The views of a scene show one set of named points, each view turned or mirrored, shifted and resized as a whole, with a little noise and some points left out.

Scene 1
View 1
Q280: [-18  44 -21  19   6  -9 -27  -6  24  -1   6 -58  33   1  15  61  -8  10
  -6  30]
Q607: [  26   10  -69  -25   40   54 -103   46  -13   60   37    9   50   20
   51   14   41    0  -21   -7]
Q695: [-14  -5 -60 -25  33 -11   3 -90   9  38  56   2  27  11   1  28  38  20
   9 -12]
Q152: [ 12   5 -46 -16  30 -11 -32  -5  15  50  -9  19  13  12  -6  -2  29  14
 -22 -31]
Q903: [ 23 -23 -69 -52  37  23 -28 -54   0  58  37  21  31  34  34  -6  55  23
  25 -33]
Q492: [ -9   9 -43 -11  28 -24  -8 -45  20  36  10   7  13   3 -17  16  28  18
 -16 -25]
Q328: [ -1  18 -37 -13   8   8 -22 -33  18  16  24 -42  40  18  36  40  10  16
  22  15]
Q818: [-19  28 -21  14  19 -50  -1 -25  31  24 -22  -6  -3  -9 -45  25   8  17
 -42 -20]
Q117: [  4 -10 -67 -34  46  13 -38 -42   1  58  47  24  28  16  10  10  49  15
  -6 -24]
Q823: [-36  35 -11  30  18 -83  19 -40  41  15 -29  -4 -18 -26 -80  33   1  18
 -62 -20]
Q552: [ -6   1 -35 -17  20 -38  15 -63  29  34  -7   5   2  10 -21   7  24  28
  -2 -30]
Q662: [  7  25 -45  -5  22  20 -65  26   8  37  12 -16  35   9  27  28  18   6
 -16   0]
Q820: [-22  -2 -63 -15  43  -9 -13 -81   6  35  69  -1  28   1  -2  39  38  16
  -2  -4]
Q537: [ -6  20 -41   2  37 -23 -41   5  13  47  -2  21   9  -7 -30  13  23   8
 -56 -28]
Q711: [ 10 -20 -78 -43  48  17 -34 -57  -5  67  60  32  33  21  20   2  56  19
   7 -31]
Q124: [  2  25 -32  -1  20 -12 -37  12  21  36 -19  -3  16   4  -6  16  15  14
 -29 -15]
Q293: [ 12  13  -7  -9 -10 -46  31 -40  46  20 -67 -16  -6  19 -17  -6   2  37
  14 -31]
Q104: [ 11  24 -29  -5  15  -4 -38  19  24  30 -26 -12  20  11   9  13  13  14
 -17 -13]
Q128: [-24  30 -28  11  18 -34  -9 -37  25  15  13 -25  17  -9 -16  45   5  14
 -24   7]
Q151: [ -3  26 -38  -4   9  21 -41  -9  12  12  32 -51  47  13  49  53   9   8
  15  28]
View 2
Q492: [ 11 -14  21 -16 -17  -2 -16   7  25  10  13 -12  -8 -27  21 -30 -15  20
  -4 -15]
Q280: [-15 -36  36  -9  -2  29 -19  25  59 -18   8   6  12   3   3 -25  13 -33
 -24   9]
Q607: [ 33 -58 -10  -1   8  -8 -46  35  32  -6 -62  33 -62 -32  46 -43  14 -43
 -13 -34]
Q823: [-18  20  35 -19 -30  14 -19  18  -9  -2  84 -25  35   2  30 -22   5  24
 -12   8]
Q537: [  9  -9   9  -9 -16  -4 -39  28  -7   1  17   1 -18 -18  50 -36  10  -1
 -10 -18]
Q151: [  2 -53  26  -8   4  21 -19  19  77 -12 -29  15 -12 -11   3 -30   2 -35
 -18  -3]
Q293: [ -7  -1  43 -18 -22  42  -1  12  21  49  54 -18 -14 -38 -18  10 -19   4
   2  -2]
Q818: [ -8   2  27 -14 -22  14 -21  22   3   4  52 -14   9 -11  24 -23   3   9
 -13  -3]
Q104: [  4 -25  19  -9  -7  25 -28  33  17  15   8  11 -30 -24  18 -18   8 -27
 -12 -13]
Q903: [ 36 -40   6 -14 -10 -17 -14  -2  50  25 -41  -1 -51 -54  14 -34 -36  19
  10 -33]
Q820: [ 19 -32  13 -18 -13 -23 -14  -6  61 -17 -16 -13   8 -19  23 -51 -25  33
  -3 -14]
Q552: [  8  -7  25 -18 -24   3  -6   2  25  23  25 -21  -6 -32   7 -19 -28  30
   5 -11]
Q117: [ 32 -33   2 -14 -12 -25 -23   4  37   3 -31  -1 -33 -38  33 -43 -24  20
  -1 -28]
Q152: [ 19 -18  11 -10 -13   3 -28  21   5  19   5   1 -35 -36  30 -25  -5   0
  -2 -25]
Q695: [ 23 -28  17 -21 -18 -21  -5 -11  62  -1 -14 -17  -3 -29  11 -42 -36  37
   3 -14]
Q711: [ 37 -40   5 -16 -12 -24 -16  -3  51  15 -38  -4 -39 -48  18 -42 -37  27
   8 -31]
Q662: [  8 -50  13  -3   5  16 -36  32  46  -8 -30  24 -30 -16  26 -34  15 -43
 -18 -13]
View 3
Q104: [ -2  37 -56  -2  -6  19  -6  43  -9  -9   3 -16 -43 -86 -27  15 -15 -22
 -15  40]
Q823: [-42 -12 -39  11  25 -35 -38  -9  55 -48 -72  -3  37 -32 -80  38  11  -1
  16  35]
Q328: [-22   8 -37  -8  19  45 -17  37   0   9  29 -25 -63 -33 -27  16 -44  -3
  -9  -7]
Q662: [  4  37 -76 -27   8  21 -22  58 -22   2  44 -29 -70 -76 -24  12 -31  -4
 -16  39]
Q818: [-34   2 -35   1  16 -16 -30  15  35 -30 -39 -11   5 -52 -61  31   1  -6
   4  33]
Q151: [ -7  17 -61 -12  21  53 -16  51 -19  14  48 -31 -88 -32 -16  10 -60   0
 -12  -7]
Q492: [-41  10   0 -24  10   6 -33  32  26  -9  14 -29 -28 -72 -54  37   5  -5
  -6  19]
Q537: [-15  33 -50 -35   4 -27 -41  38  14 -23   8 -29 -20 -88 -59  36  10   0
  -7  66]
Q128: [-31  -5 -42  -6  27   7 -32  18  25 -15  -4 -19 -26 -24 -53  26 -26   8
  -1   9]
Q117: [-39  26  12 -58   5   7 -44  58   9  12  73 -54 -69 -95 -43  42   5   1
 -17  26]
Q695: [-64  -5  38 -41  21  21 -43  37  34  12  57 -45 -56 -49 -50  47  -4   7
  -9 -10]
Q552: [-54   1  29  -8   2  18 -21  21  37  -7  -3 -22 -15 -74 -49  41  16 -21
  -8   8]
Q280: [ -7   2 -79   7  28  35 -18  33  -6  -8   0 -15 -55 -12 -30   7 -60   4
  -2  -3]
Q152: [ -25   35  -20  -27  -10    1  -24   45   10   -7   20  -27  -34 -106
  -41   32   10  -19  -15   50]
Q124: [-12  27 -57 -11   1   7 -21  38  -2 -15   1 -18 -32 -82 -40  18  -9 -13
 -10  46]
Q607: [  16   63  -73  -64   -7   15  -29   88  -40   19  100  -54 -107 -113
  -18   14  -24    2  -24   64]
Q711: [-48  25  38 -57   0  28 -31  57  16  21  87 -54 -76 -98 -36  47   9  -8
 -19  10]
View 4
Q903: [ 21  19  72  80  22 -16  17 -59  28  37 -10 -25  38   7  22 -11   6 -12
  25   1]
Q823: [  5  41   0 -52  21  25  25  22  17  20  12  19 -18  -8   2  36 -64  -7
  22 -17]
Q152: [ 18  24  25  45  34  18  29 -20  11  24  -2 -21  19   0  21  12 -15  -5
  32 -26]
Q607: [ 41 -17  39 111  16  31  19 -38  38   7  13 -63  19  10  42 -13  24  -8
  31 -67]
Q820: [ 17   7  72  21 -10 -16   4 -49  53  21  12  -5   1  12  15  -5 -19 -18
  12  -3]
Q151: [ 51 -20  39  62 -26  -1  -4   1  58  12  10 -30 -10  -8  25 -24  13  -9
  -8 -30]
Q117: [ 16  12  65  57  15   0  15 -59  37  26   4 -24  23  14  25  -2  -8 -15
  27 -20]
Q293: [ 23  50   1  13  35  -8  24  36  -5  46 -26   9  23 -29   1  10 -24  -1
   9  24]
Q124: [ 27  15  10  39  22  27  23   7  21  18   4 -21   5  -9  21   8 -13  -4
  23 -35]
Q537: [ 14  15  19  21  29  35  30 -18  20  14  14 -20   3   6  24  23 -29  -8
  37 -47]
Q128: [ 26  13  22   1  -6   8   9  10  38  20  11  -1 -15  -9  12   5 -26  -8
   4 -16]
Q328: [ 46   0  35  51 -13 -10   2   4  44  25  -2 -15   3 -15  18 -18   5  -8
  -8  -5]
Q552: [ 12  38  40  11  23 -10  21 -14  16  37  -8   6  18  -6   8  10 -30  -9
  19  12]
Q695: [ 17  19  75  24  -4 -24   9 -48  45  31   3  -2  10   6  14  -4 -17 -18
  11   8]
Q662: [ 41  -7  21  69   5  24  14  -2  34  11   8 -36   3  -4  29  -7   5  -3
  14 -49]
Q818: [ 12  36  10  -8  30  17  26   8  12  27   3   4   1  -8  10  22 -39  -8
  23 -14]

In a view up to two points have been moved. Name them for each view, in the order of its rows, or write -.
view 1: Q711
view 2: Q662
view 3: Q328
view 4: Q151, Q818
